Each row is a point on a landscape with many valleys, with its height.
A ball rolls from a point to whichever of its 2 nearest points has the largest drop for the distance, and stops where none of them is lower. Distance is the straight distance between rows; heights are no part of it.
pugi h=193: [ 12  -3  14   2  -6 -12 -13 -27 -43 -68 -22  34  62  -3 -36  40 -14   1
 -65  47  18  12 -20  -4  -1  14 -17  70 -11  18   3 -31  41  -2 -18 -14
  33  30  14 -18  23 -34   8 -13  25  16   7 -49 -43 -20 -23 -14  76]
nin h=421: [ 14   2  21   7  -4  23  29 -16   1 -27 -12  15  -3   1  24  10  18  -9
   7   6  31  18  25  15 -19   6   0  -8  41  14  39  24 -21   5 -11 -43
  12 -29 -19 -16   6  27  16 -31  -2  18  -5  -3  28 -48 -12  21  -4]
vaki h=250: [ -6  -8  11  15  36 -12 -36 -33 -28  -2 -60  -9  42  22   4   5  -5 -26
  12   2   1  18 -13 -23 -49  -3  19   7 -45   3   1 -34  -2  37  -8  13
  15  11   6 -34  30 -11 -20  42  11 -30  16 -72 -65  24   1  25 -35]
Seloz h=291: [ 33 -39 -11  43   6 -26  19  -6  12  11  22 -22  -6 -14  33   3 -10 -13
 -27 -26  28   5 -19  28 -43   2   0  41  45  17  16  13   9  -5  15  -4
  16 -13 -33  32 -16   1   3 -46  -7  33  17  20  18 -36 -36  -6  11]
Futi h=279: [  8 -25  -5   7  29   3 -15 -28  -9 -10 -35   9  13  -9  22 -22  30 -36
  -5   0 -10  21  24  14 -27 -16  12 -29   9   2  11   8   5  27 -27  -9
   0  13  -7 -39  -6 -10  10 -20  -6  14  37 -58 -24 -25  12  36 -52]
bod h=562: [ 31 -27 -23  11  44   5  -4  11  21  48  -9 -30 -40 -31   0 -39 -24 -25
   6 -87 -10 -15 -25 -18 -68  17 -21   4  10   5  11  -5  17  35  13  62
 -30 -24 -25  -9  27 -19  -6  36 -21 -50 -15 -19 -20  39 -13 -13 -22]
zipes h=377: [  4  33  27   0 -20   6  27   9   4 -29  -6  24   1  17  34  10   7  -2
  11   7  14   8  39   9   2  -9  15 -17   9   4  36  11 -32 -16   9 -34
  19 -19   1  17   8  33  16 -21   9  20 -17  31  18 -36  10  10  -4]
Kos h=577: [ -9  32  10  -3 -19   9  21  11  17 -44   0  13  11 -12  14  31 -22  17
  -7  -7  37 -24  -9   0 -22  -7 -18  31   0  25  37   3   7  -4  17  -5
  11 -36   3  20  -5   7   3  15  18   4 -46  48 -20 -13 -31 -38  41]
dedas h=621: [-18  31  41  -1  20 -47  -9  -4   1 -43 -16  -5  49  13  28   8 -45  24
  -6  17  -5  -8 -18 -30   4  18  22  33 -48 -18  -5 -54  -2  -7  12  -3
  23  27  59  59  30  20 -22  53   4 -27 -14  -1  -9  41   0 -31  39]
bukoz h=331: [  2  -3  10  26  42 -29 -14  -9  -5   3 -13 -15  19  14  20 -11 -21 -18
   2  -8 -20   9 -29   6  -7  -5  31   1 -16 -24  -9 -20 -22  -3  -6  10
  14  41  15  21  24   5 -16  12 -11 -11  14 -52 -17  20   5   8 -18]
sevuk h=248: [ 18 -29  -4  44   9 -46  12  -3  10  31  43 -23  -5 -10   8  15 -38   3
 -28 -15  32  -1 -45  24 -41  13  -9  72  50   6   5  -7  28 -14   5  21
  13  -8 -44  24 -22  -5   3 -24  -1  34  -4  33  28 -13 -32 -20  38]
naguz h=62: [ 32 -44 -11  -8  25  23  -2 -16   6  37   1 -11 -18  -7   3 -17  14 -26
  13 -14 -17  51  14  18 -40  -1 -14  19  58 -22   4   1   1  23   1 -10
  -1  22 -43 -76   1  -5  13   2   8  15   3 -25  13 -10  14  64  -6]
zuda h=427: [-11  -4 -19  19  -9 -31   2  21   3  18  31 -38  -7   2  14 -17 -19   2
  -1   4 -29 -12 -17   7  47   6  23 -23 -24 -15 -33   5  -8 -13  -6  19
 -13  30  25  43 -18  -4 -13  -7 -27   1  27   1   8  17  11 -28  -2]
Mos h=617: [  4 -15 -37  -2 -27  29  13   0  -8 -13   2  10 -12 -18  -7  -4  17  -9
  -2  12  -2 -22  28  -5   0 -17 -13 -36   3   8  10  23  19   6   1   5
 -26 -30 -24 -18 -28  -2  17 -17  -4  10   0   7  -5  -9  -5   6 -20]
tavup h=590: [  2  13 -15   4 -16   7  13  14  10  -7   0 -18  -1 -16   7  -3 -11   3
   7 -15  -2 -25  -4   2   7  -3  -4 -18 -11  -3  11   4   9  -8   3  15
 -15 -24   3  18  -9  -9   5   6 -17 -15   0  19   3   1 -15  -9   4]
Sul h=195: [ -3  10  34  16  31 -25 -22 -27 -18 -31 -12   0  49  28  -6  21 -23 -12
 -20  35  -9  26 -33   4 -20  21  18  37 -17 -20  -4 -43  -4   4  -9 -14
  45  52  11 -15  29   4  -9  21   1  -6  11 -50 -39  17   5  14  28]
pagis h=541: [-24  -8 -27   9 -51  12  49  19  10  -3  22  -2 -44 -10  28   4   4  13
 -24  -9  39 -13   9  28   2 -12 -24  -7  33  37  22  59  18   9  19   2
 -21 -46 -44  20 -50   4  -2 -28   7  35 -25  74  37 -38 -24 -12   3]
lur h=356: [ 18 -35 -21   9  -5  18  29  16  10  25   6 -25 -32 -20  26 -18   8 -19
   1 -55  20  -9  12   6 -46  -4  -5 -12  28  11  26  32   7   9  16   7
 -13 -27 -34 -10 -15   0  14 -19  -9 -11  -7  29  10 -21 -18   7 -11]
vube h=465: [ -3   3  13  -8   1  45  -4 -18  -6  -7 -18  16  -7  19   5  -1  31  -6
  23  11  -6  20  30  16 -15  -9  -1 -32   5  -1  15  13 -25   8 -11 -35
  15   6  -4 -35   2  24   0 -11  -2  16  -1 -12  10 -24   9  34 -11]
vupet h=483: [ -7 -12 -41  27 -41 -15   5  16 -14  -8  20  -2  -4 -26   1  -6  19   3
 -35  17  -6 -31  -7  -2  47  -4  -9 -22   4  10  -1  32  26  -6  -7  12
 -24 -19 -11  39 -40 -18   7 -44 -24  21  32  12  10 -21   3 -37 -26]
Kegev h=152: [  2   1 -24 -11 -26  11   1   4 -21 -25   9  19  22 -29 -45  30  -6  23
 -26  42  15 -24 -18 -17   1  -1 -27  49   9  10   3  -3  66  -2   2   7
   1  -9  -2 -13 -14 -26   9  14  31   4 -29  -4 -26   0 -33 -23  69]
Kido h=605: [-15  -2 -10 -12  -1  27 -17  -7   2  39 -20   1 -19   3   1 -42  36  -3
  21 -24  -9 -15  38 -12  -3 -18  16 -71 -43  -4 -38  10 -12  -5   5  25
 -39  12  36  -7  -8 -16  14  -7 -15 -34  25 -25 -14  22  19  12 -62]
vopup h=536: [-14   1 -16 -38 -22  22 -16 -15  -2 -14  -3   1  12  -9 -43   9  -2  -2
  13  36 -13 -16   3 -25   2  -2 -14   2 -27 -17  -8 -11  21  -4 -11   9
   4   2  19 -25   0 -18  -9  22  -1 -14  -3 -20 -30  35   0   3  13]
vota h=340: [ 19  -8  -9  45  21 -48  14  11  15  16  23 -13   2   3  39  -5 -10  12
 -24 -10  16  24 -19  24   7  10  30  27  40   7  10   7 -29 -17  -2 -15
  18  15 -21  50 -12  19  -8 -54 -18  37  19  28  27 -31  -2  -4   5]
vek h=635: [-17  18  11  12  25 -29 -18  -2   6   2 -37 -15   9  18  37 -16  -6   7
   3 -26 -16 -17 -14 -24  -7  -5  38 -30 -58 -14 -25 -20 -40   0  25  13
   1  33  41  46  21  -7 -25  34  -6 -36  28 -50 -34  18  13   0 -40]
Vula h=598: [-32  33  27 -33  -8  22 -10 -10   7 -19 -23  13   4  12  -1  14  -2   9
  35  11  -3  -4  21 -14   7  -4  12 -20 -33  -1   1 -11 -16   1  11 -14
  16 -20  34   8  15  27  -2  43  16 -24 -43   8   2  25   8  17   5]
mifib h=107: [ 25  -8 -19 -17 -12   2 -13  -9 -18  -1  20  19  29 -17 -54  35   6   0
 -38  37  -1   2 -35  -6  22  23 -18  59  40   1  -6 -39  74  -9 -11  19
   5   3  -1 -37  -9 -31   1  23  41  -9 -16  -7  -4   7 -10   0  93]
Ripig h=325: [ -7  53  43  10 -19 -45  19  41  -2 -59   6  36  15  27  28   4 -16  36
 -14  17   5  21  28 -10  66   7  22 -14 -19   2  18  10 -52 -43  -4 -31
   7  12  40  64  21  56 -12  -9   5  21  -5  25  18 -24  15 -29  -5]
dabe h=563: [-24   7 -14  13 -44  12  33  19   0 -25   9  21 -13 -26  17  20  -6  20
 -29  -5  45 -33  -3  18 -12 -10 -32   4  12  30  39  44  21  10  13  -1
 -20 -55 -13  25 -31  -4  10  -9  17  17 -31  46 -10 -25 -44 -28  16]
rugu h=464: [ -9  -7  -9  -1 -22  16  18  21   3   3   7   1 -41  14  21  -8  27  -3
   9 -16  14  15  24  14  42 -11   3 -44   4   8  -5  54 -26 -12   7  -9
 -28  -4 -17  17 -24  16  12 -46 -21  27  -4  39  47 -28  20   4 -25]
Kufep h=199: [-17  37  22  -6 -13  -3  -1  25 -25 -34  11  38   3  24 -22  -1  20  13
  -4  34  -5  10  39   3 102  -1 -15 -45 -28   4 -24  15 -52 -17 -25 -23
 -16  -9   9  22  -2  27   5 -50 -13  39  19  11  26 -30  33 -22 -44]
Zuvak h=546: [ 36 -20 -23   2  27  -1   8  15  29  45  10 -23 -26 -45 -11 -14 -28 -22
  14 -74  15 -22 -36 -11 -63   9  -4  31  33  11  15 -16  16  22  11  28
  -1 -34 -39 -19  21  -9  -4  31   3 -15 -15  11 -14  16 -30 -14   4]
kosi h=594: [ -8 -11 -10 -23  40  27 -23  -3  13  61 -30 -40 -25   8  -9 -22 -11  -6
  42 -61 -29  -7  -2 -30 -47   0   2  -7 -31 -24 -22 -26 -11  26  17  26
  -1   1   7 -20  39 -16 -20  63  -4 -56 -10 -18 -25  61  14   7 -35]
Sakub h=507: [ -2 -14   6 -19   3  33   4 -21   4  14   7  12 -12  29 -12  -7  32   5
  23  24 -19  45  35  20  38 -13 -13 -32  32 -14 -21  26 -35  -4 -19 -30
   2  42  -9 -43 -11   9   8 -34  -2  22  14   0  27 -11  27  57 -19]
sel h=472: [-11   2 -24  19 -30  -9   3  24   5  26  28 -14 -30  -1 -11 -31  18   6
  12   8 -23 -14   9 -10  67 -19   0 -48 -27 -11 -31  35  -7  -2 -10  23
 -40  23  10  29 -29  -8  10 -27 -28  11  34  18  26   7  22 -24 -42]
Som h=547: [ 10 -13   2   3  -4   5 -11 -23 -32 -25  -1  16  34   3 -27  25  14  -8
 -24  42  -6  25   3   8   8  15 -14  24  21   1   2  -5  16  -6 -18 -33
  27  21 -14 -28  -3   3  20 -19  10  21  16 -33   3 -21  -2  29  29]
Somi h=454: [ -7  -1 -11  -6  -2  -5  13  13  35  42  12 -38 -28   3  20 -21  -8   0
  22 -32 -33 -23 -13   0   0   2  18 -22 -13 -20 -24   2 -12 -11  17  29
 -15  30  20  31  -3  -9 -12  19 -26 -24  -9  12  19  39   8 -16  -2]
fel h=537: [-10   1   7 -39 -12  48  -6  -4  16  19  13   9 -25  36 -31  -7  32   7
  43  32 -26  23  23  14  52 -15 -12 -27  -3 -20 -36  16 -29  -1   0 -24
  -4  48  13 -42  -4   7  13  -1   7   4 -14   1  23  14  30  38   3]
zuz h=285: [ -6  39  18   3 -28 -17  21  30 -32 -54  19  46  16   9  -4  23   1  26
 -22  37   6  14  29   3  80   9   2 -13 -18   8  11  19 -28 -34 -18 -35
  12 -10   6  43  -2  29  10 -30  -5  32   2  23  16 -40   7 -26   4]
vigu h=655: [-26  48   9 -34  -9  14 -18  -2  -7 -18 -28  20 -13   3 -22  -9  30   2
  19  23  10 -35  51 -21  35 -20   6 -77 -74   5 -38   3 -22  -5 -15   4
 -31 -27  45  23 -22  -3  11 -21  -2 -20  34  -8 -27  16  21  -7 -56]
kidol h=640: [  4 -27  -8 -22 -18  39   1   0   5  -4   1   6 -17 -16  -9  12  21 -11
  -6   2   3  -3  11  -1 -19 -10 -23   8  33  10  28  20  31   6   2 -11
  -7 -28 -26 -38  -3 -12   7  -7   9   1 -11  12   4  -7 -12  20  19]
bizu h=309: [  8   4  -4  15   1  24   1  -6  12 -16 -39  -8  -7 -19  28  -6  19 -22
  -3 -61  29 -21  21 -15 -47   2  21 -35  -2  26  29  20  -3  18  26  -9
 -35 -47  -4  -1  11   7   9  -9   0 -31   4 -15 -25 -25 -10  -1 -46]
nagi h=371: [ -7 -12 -13 -32  34  20 -38 -31 -15  24 -36   9   6   1 -23 -18  38  -7
  10  34 -41  15  31 -20 -16 -26 -15 -21 -22 -21 -34  -7  16  15 -35  28
 -21  30   9 -75 -14 -23   9  17  13  -8  32 -65 -50  26  17  49 -51]
Telig h=142: [ 13 -14   0  -1  -1 -15 -10  -5 -14   6  25   1  20   5 -35  20 -13  17
 -26  29  -9   3 -43   8  21  24  -1  45  26 -14 -13 -35  35 -22  -7  16
  24  30   4 -18  -5 -18  -9  10  27  10 -16  -6  16  22  -2  -8  79]
seru h=513: [-28  18 -34 -13 -34   8  -7  10  -1  22  17 -16 -23 -14 -23 -28  26   4
  15  27 -25 -40  15 -19  46 -10  -6 -50 -40   0 -35  14  16   8  -7  33
 -30  -6  32   5 -27 -25   9   1 -25 -18  10  10  11  35   8 -28 -14]
kipu h=236: [  5 -23  -8  26   2 -27   9  13   8  35  57 -21  -8  10 -17   4 -13  29
 -11  19 -16  23 -43  30  50  26  -3  23  45 -23 -20 -16   6 -25  -3 -10
  19  39 -13  26  -9  -2  -6 -13  -3  29  -5  36  49  11  18   5  44]
moz h=244: [ 16   9   2   9  13  27  -9  -4  13 -13 -44  -2  -6 -30  18  -3   3  -8
  -5 -56  42 -23  -6 -28 -77 -12 -27  -4   5  34  50  10   9  39  27 -12
 -26 -59 -21  -2  20  -5   8  19   4 -34 -17  -2 -44 -10 -40 -10 -20]
voni h=564: [-35  35  -5 -10 -40 -10  25  33  32   0  -7 -19 -32   2  29 -11   7   7
  11 -28   9 -57   3  -3  10  -4  18 -52 -30  27  18  45   1   1  29  36
 -39 -48  26  46 -22  -5 -19  19 -20 -30 -24  54  14  -2   9 -50 -34]
dafek h=543: [-28  18 -15 -18 -44  22  11  26   7  16  -7 -12 -28   1  -8 -24  14  -6
  19 -21  -3 -43  33  -3  17 -15  15 -63 -34  12 -10  23   6  -2  16  34
 -49 -33  19  14 -27 -11   5  -3 -25 -27  -9  27  10  11  10 -26 -43]
Gabal h=174: [ 21 -29   6  11  40  12  -3 -30   1  17 -21  -6   6   9  18 -14  15 -27
   8 -10 -11  32  14  15 -61  -5   7   6  33  -4   3 -13  -7  28 -14 -17
  18  22 -22 -52  12   4   1 -15  -4   7  20 -53  -5 -15   4  54 -37]
Ralim h=532: [ 20 -11   6   4  17  -7  15   7  19  46  26 -11 -16 -33   3   0 -48  -6
  16 -34  17  -9 -50   8 -49  16 -11  51  29   6   8 -26  19   1  12  30
  20 -29 -34 -14   4   8  -7  32  24  -9 -35  39  11  22 -37 -16  49]
nokab h=347: [-12  37  30  12  -3 -66  -7  44   8 -29  15  17  17  44  19 -10 -13  32
 -17  15 -23  18  -6   7  83  11  28  -6 -15 -10  -5 -10 -55 -39   0 -15
  17  49  33  65  17  46 -15 -17  -9  15  16  17  27 -12  20 -32 -19]
nubev h=609: [-29  40  36 -31  13  15 -14 -14  -1 -29 -55  14  21  25  12   9  23   1
  48  -8   6 -15  34 -27 -16 -17  24 -35 -46  12  -9 -19 -35   5  22 -18
   0 -26  30  18  26  15  -2  41  19 -25 -10 -14 -30  19  22  11 -36]
kibi h=231: [  4  11  20   7 -24 -11   6  -6 -33 -76  -6  44  50 -17 -23  37 -20   9
 -49  40  20  11  -5  11  10  14 -15  41  -2  18  22 -18  19  -5 -16 -22
  34  -1   0   7  11 -16  10 -17  18  23  -5  -6 -17 -31 -26 -19  55]
Zudo h=519: [-13   3  -7 -36 -23  29  -9   3   7   6   2  -8  -8 -10 -34  12  -7   0
  31  22 -16 -22   4  -6  13   0 -17  -4  -2 -16  -2 -16  29   1   7  17
  -2 -23   3 -31  -9  -9 -12  42  12 -20 -29  29   3  29   0  -1  38]
Nodi h=381: [  1  -6 -18  15  15 -13  -8   1  -1  18   0 -20  -2  -3  10 -27  -4 -12
  -2 -11 -26  -8  -7  -2  16  -4  11 -23 -23 -25 -27   4  -3 -12 -10  16
  -8  33  12  22  -5 -21   6 -18 -34 -14  28 -39 -19  23  20   7 -39]
Fivem h=526: [-17 -19 -48  24 -59 -21  35  26   7  17  31 -28 -35 -23   2  -1  14  13
 -31   8  -1 -25 -16  10  35  -3 -39 -15  10  27  -6  48  41  14  13  41
 -42 -29 -20  25 -60 -15   2 -18  -4  31  -4  46  20 -12   2 -51 -17]
deri h=567: [-19  -1  -2 -45 -12  46 -15  -9   0  20 -14  18 -18  24 -24 -15  45   8
  47  29 -32   4  36  -6  29 -26   1 -60 -34 -14 -36  20 -22  -3 -15  -2
 -25  40  25 -34  -5   0  18  -4  -8  -1  12 -13  -9  27  38  35 -40]
kepa h=575: [-23  24 -13   6 -20 -28  11  21  20 -19   1 -16   4 -13  25  11  -9   2
   1 -12   5 -52 -14   2   4  -3   9 -17 -24  14   7  17  11  -9   9  34
 -24 -28  37  61 -22   5 -24  25 -13 -21 -16  41   2  15 -15 -64  -3]
Fato h=210: [  1  -2  25  10  51  -5 -14 -26   5  18 -44 -25  28  10   8  11 -26 -12
  11 -34  -3  10 -29 -28 -69  -2   5  44 -16  -2  10 -40 -11  37  -1  -6
  26   3  -5 -30  55   3 -21  57  14 -29  -8 -46 -50  20 -20  19  -9]
fube h=622: [-39  44  16 -38   6  29 -40 -34 -14 -45 -63  17  42   1 -22  17  13  -3
  28  29  11  -8  36 -48 -32 -18   6 -23 -76  18  -8 -21  -6  19   5 -12
   7 -39  38   9  20   8 -24  33   9 -26   3 -38 -62  21   0   0 -24]
muk h=378: [ -9  13   7  37   3 -61   6  38   0 -16  32  -1   4  24  24  -6   4  23
 -23   0 -11  12 -10  -5  94   3  19 -10 -13   2  -3  23 -43 -30  -4  -9
  -5  22  11  62 -10  30  -4 -40 -30  36  37  28  22 -44  11 -41 -26]
Fimes h=296: [ 14 -15   0  19  37 -16   1   3  12  46  17 -23   7   2  27  -4 -29  -8
  19 -25  -6  11 -37  23 -31   1  37  21  19 -17 -13 -17 -18  -6   1  -2
  18  28  -7   8  19   3  -9  15  -6 -18   4 -21  -1   7  -6  13  -5]
fuli h=311: [-11 -12 -16   4  41   6 -42 -40 -28  -6 -41   4  26  -3 -13  -6  19 -33
   6  16 -26   0  17 -22 -31 -11  -1 -14 -42  -8 -11 -16  15  28 -27  17
   3  32  11 -44  10 -29  -6   5  -3 -11  33 -84 -62  27  10  47 -53]
Mupen h=607: [-11  20  14   4 -18  -4   9   1  -3 -28   9   7  21   6  -8  10 -12   1
  -6  22 -13   0  -3   5  38  10   8  -5 -25 -10  -6 -13 -18 -21  -5  -6
   9   8  21  25   7   1 -13   0   3   0   5  12   4   2   2 -10  10]
duv h=580: [  0 -17 -19 -14  28  27 -28 -11   4  40 -34 -20 -20 -12  -9 -18  -2  -9
  20 -70 -13  -5   5 -30 -71   6  -9 -15 -13   1  15 -11  19  37  15  34
 -23 -29   4 -24  35   1  -5  41  -9 -47  -7 -39 -30  34 -19   0 -32]
nosam h=566: [  4  -3  22   5  22 -13  -5 -26 -15 -25 -11  24  31  28  -9  19   8   1
 -14  37 -10  44   7  28  28   1   4  13  15 -11   5 -12 -23  -3 -34 -28
  44  48  -2 -24  18  19   3 -25  -2  26  27 -45   1 -24  20  34  -6]
Pufup h=207: [ 47 -36   3  24  29 -34  -4  -5  -3  28  36 -10   6 -25  -8   7 -48 -11
 -25   0  29  21 -64  14 -40  20  -3  75  46  -8  -6 -37  36  -4  -6  19
  26  20 -40 -24  -8 -22  -2 -16  17  21   6   6   8  10 -23  -1  54]
pefi h=372: [ 13  -1   2  21  19  11 -10 -28  -8 -32 -41  13  21  -6  35 -11  23 -37
   1 -18  10  -1  30 -10 -48  -6  12 -26 -10  28  24   9  -3  24   5 -11
 -16 -33  -6  -8   7   3  15 -27 -10 -11  27 -47 -35 -43  -4  22 -60]
tef h=302: [ 19 -15  -8  -7  -4  25   0  18  24  16  -7 -12 -33 -31  11   2 -10 -11
  -5 -61  27 -33   6   0 -66  -6 -27   8  33  34  41  37  19  27  22  13
 -26 -62 -38 -24   5 -10  21  12  -4 -23 -29  25  -7 -16 -33 -10 -16]
vini h=616: [-15  35  47 -10   0 -35  -7  11 -11 -62  11  21  35  15   6  19 -27  34
  -6  30 -16   6  -3 -11  41  24  21  21 -34 -16  -1 -33 -19 -21  -7  -9
  34  24  54  48  24  26  -7  19   6  -6   5  14   2   5  11 -30  28]
mubo h=626: [ -9  36  25   7  20 -37  -7   7  10 -27 -30  -8  26  21  35  -1 -31   6
  -3   1  -1 -22 -12 -28  -7   1  36   2 -48  -4  -1 -34 -31  -7  27  -5
   7   4  43  65  34  19 -35  46  -9 -38  -2 -12 -21  23   2 -23  -2]
Rorip h=175: [ 17  -7  29   3  13 -14  -9 -14  -4 -14  -2   2  21  14 -10  26 -26   8
  -9  16   3   5 -28   5 -17  21  15  43   8 -20   5 -45   7  -8   0 -11
  40  21  13 -21  23   9  -4  24  16 -18 -17 -19  -3  13 -18   7  56]
fegiv h=278: [ -5  20   8   7 -32  -8  20  13 -31 -61  17  37  33  -6 -29  36   2  18
 -37  48  17   8  10  11  48   9 -25  12   4  20  19  16   9 -19  -8 -22
  19  -7  -1  15  -4  -5  14 -30  10  35   4  21   0 -37  -7 -34  33]
koz h=608: [-20   4  -4 -20  13  22 -19 -14  13  26 -19 -11 -11   9  -1 -18  13  -6
  39 -25 -22 -12  20 -13 -14 -11   8 -40 -34 -19 -26 -13 -24   7   6  12
 -19  12  26 -10  17  -9   3  33  -6 -41 -10 -31 -24  40  18  11 -44]
gevan h=409: [  0  -9  -7   9 -22  18  16  12  10  13  -5   0 -31  -1  51 -23  17 -16
   8 -35  15  -3  28  16 -25  -5   8 -41   9  15   8  43 -14  -5  21   3
 -24 -27 -12  10  -6   8  21 -30 -25  -4  -5  32  27 -29   3  13 -35]
Fab h=545: [ 17 -39 -11  12 -19   7   8  -7 -29 -32  10  26  12 -35 -16  36  16   8
 -62  35  27   5  -6  19  -7  -3 -45  58  46  16  19  14  47   5   4 -24
  14 -14 -38  -5 -24 -31  20 -30  25  52  -7  10   1 -50 -25   1  55]
bimi h=634: [-25  28  -6 -11  -7  -6 -21   5  -6   3 -10  10 -22   2   8 -42  39   5
  17  -3  -9 -21  42  -4  36 -19   1 -81 -51   5 -44  25 -16  -6  -4  20
 -48   9  45  15 -23 -13  10 -40 -29 -13  44 -15  -8  -7  29  -9 -66]
dibim h=524: [ 33 -13   4   1  -5   8  15   5  12  46  44  -5 -14  -3 -20  15 -29   1
   4 -15  13   6 -33  18 -24  14 -11  41  52  -2   6 -15  18  -6  18   5
  21 -12 -31 -32  -8   3   1  13  28   4 -22  43  42   2 -14  -2  73]
muzen h=283: [-21  47  42 -21   5  -2  -8   1 -14 -45 -13  42  -3  41  -8  -3  19   6
  22  30  -9  19  39   6  70 -12   4 -39 -32 -14 -11   5 -69 -18 -21 -40
   9  11  32  13  12  26  -4 -20   5  23  19 -10   6 -13  26  10 -45]
Sobel h=512: [-10  -4   1  14 -36   6  53   9   3  16  26  -4 -35   7  30   4   6  10
  -1 -18  40  22  10  27  14   5  -3 -16  32  17  22  48  -5 -11   4 -13
 -11 -28 -44  28 -15  17   4 -39  -2  46 -18  52  59 -49   5  -2   2]
Mig h=202: [ 21   9  15  19  52 -17 -12   7  35  20  -8 -13  -3 -27  14 -13 -34   1
  15 -81  34 -32 -48 -33 -77  12 -21  50  -5  30  37 -24   5  32  23  17
   3 -45 -12  11  47  -2 -31  60   3 -59 -35  20 -22  40 -34 -37  27]
vas h=423: [  4 -18 -23 -44  10  30 -30 -35  -4  30   0  23 -15   3 -46  -6  39  -4
  17  58 -41  11  18  -5  21 -23 -21 -12  -3 -28 -29  -5  21  -4 -33  -3
 -19  42  17 -70 -16 -25  13   2  10   5  24 -41 -14  37  24  45 -10]
viz h=159: [ 17 -13  31  19  17 -34 -20 -21 -37 -53 -21  18  65  16 -12  26 -34 -19
 -52  35  13  38 -34   8 -16  25   0  64 -10   4   1 -39  25  10 -22 -26
  40  35   2 -17  31  -9  -6 -10   6  15  14 -49 -30  -8 -13   0  50]
Bar h=477: [  3 -15 -34  -6  -1   8  13  20  20  49  31 -44 -36 -10   4 -23 -24 -16
  22 -41 -13 -10 -14  12 -21  -3   1  -5  17 -10 -11   3  11  -1  14  42
 -22  -7 -18  -2  -9 -14  -1  18 -15 -10 -33  40  30  17  -5 -17   4]
Zupo h=335: [-12  38  45 -15  -5   5  13   6  -2 -34  -2  32   2  42  23   6  18  10
  14  17   0  37  43  15  47   7  27 -25   6  -2  17   6 -60 -19  -7 -43
  31  18  13  11  17  43   5 -17   3  24   1  15  27 -33  25  23 -12]
Vapa h=287: [ -2 -24 -17  28  -5 -26  29   9  11  44  48 -22 -13  23  16   0   1  33
  -6  -3  12  22 -15  26  37  16  11  18  40   2  -8  21 -10 -24   7 -10
   7  11 -30  43 -25  26  -8 -39 -11  45   2  64  56 -17  14  -7  22]
baguv h=636: [-39  48   8 -38 -16  10 -32 -15 -24 -37 -33  21  29  -2 -20   7  18  11
  16  51  11 -22  48 -28  11 -13  -1 -31 -63  -6 -14  -2 -15   3 -11  -8
   0 -32  42  11  -3   8  -7   7   5  -8   7 -10 -33  20   9  -9 -26]
Vop h=254: [ 39 -27 -13  18  28 -10  -1  -5   6  28  19 -29  -7 -15   0   2 -33 -18
  -9 -24   4  18 -41  11 -45   2  12  47  37 -20  -6 -15   7  -3  -1   5
  21  12 -37 -18   9 -14   2 -14 -10   6   1 -14  -1   3 -14  19  10]
kizib h=180: [ 27   2  26  12  60 -14  -7  -5  16  34 -16 -25   7  -9  19  -8 -37  -8
  23 -69  15  -8 -44 -28 -74   1   2  61  -3  16  18 -31 -20  26  14  -1
  29 -17 -10  -6  51  19 -20  67  16 -50 -30 -13 -23  36 -31  -5  10]
Beli h=529: [ 35 -46  -6  11  -5   4  -3 -18 -22 -15  17  10   7 -16 -31  21   3 -10
 -43  31   4  15 -11  13 -20  11 -16  57  55  -3  11 -10  53  -1 -18 -21
  14   3 -40 -38 -15 -30   6 -14  23  32  11 -21   5 -27 -18  13  52]
mak h=426: [ -7   7 -19  34  -8 -30  15  20 -17 -12  20   4  -3  15  17 -10  24   8
 -23   0   5  -2  -2  -4  67  -1  15 -31  -6  15 -15  36 -15  -9  -6  -4
 -18  -9  -3  54 -32  15  -6 -57 -33  18  32   6  23 -40  25 -37 -39]
saseg h=462: [ 16 -47 -34 -32   7  14 -26 -12   7  40  23  -1 -14  -7 -40 -16  15   3
   4  35 -37  20   1   6  28  -3 -24  13  29 -37 -19  -3  41  -8 -15   2
 -15  44 -23 -73 -27 -26  14   4  17   8  16 -29  16  27  28  40  17]
pevif h=510: [ 39 -33  -5  -8  -5  14  22  -5   6  41  35   2 -14   4 -22  -1   1   6
   2   7   8  34  -9  23 -21  10 -11  42  76 -15   4 -15  23   1  -9 -24
  18   2 -42 -52  -7  -6  12  -6  22  20  -8  24  38 -21  -4  46  44]
Sidu h=499: [ -3 -22 -20 -26 -15  28   2   7   8  44  24 -26 -35  -7 -19 -15  -6 -10
  31 -10 -29   0  -5  -3  -7  -8   0   6  20 -23 -11  -5   9   6   4  27
 -13   9 -14 -44  -3 -12   1  34  -3 -14 -18  11  25  29   3  16  18]
Dur h=191: [ 17 -18   1  18  23 -34  16  19  12  45  46 -29 -12  -8 -13   4 -35   4
  -1   1 -15  17 -59  29   3  24  11  46  33 -16 -21 -33  13  -6   5  31
  24  30  -9  12 -11 -11  -8   8   2  18  -9  28  34  27  -2 -12  54]
sosi h=490: [ 12 -36 -23 -24 -13  28   5  -1   9  39  24   1 -24   5 -29  -9  16   8
   7  22 -15  31  10  14  24  -3 -18  15  64 -22 -16  12  21  -6  -4 -14
 -12  25 -32 -60 -15 -11  10  -4  18  10  -2  17  43   4  26  52  34]
Dig h=587: [-18  34  24 -30 -33  39  12  -3   5 -38 -10  22  17 -12  -2  27  -3  12
   7  11  15 -20  15 -10  -4   3  -7  13  -2  11  34 -12  -5 -12  12 -27
  15 -26  18   7  10  13  -5  29  25   5 -47  32  -3  -5  -9  -6  35]

Two balls start at each pair of points below. Name the first point that both come to, or write -.
Fivem / pagis -> -
duv / vopup -> -
voni / Somi -> zuda
saseg / Bar -> -

For each start below, name the point where the ball stops.
kosi -> kizib
deri -> Kufep
kepa -> Pufup
Sidu -> Pufup
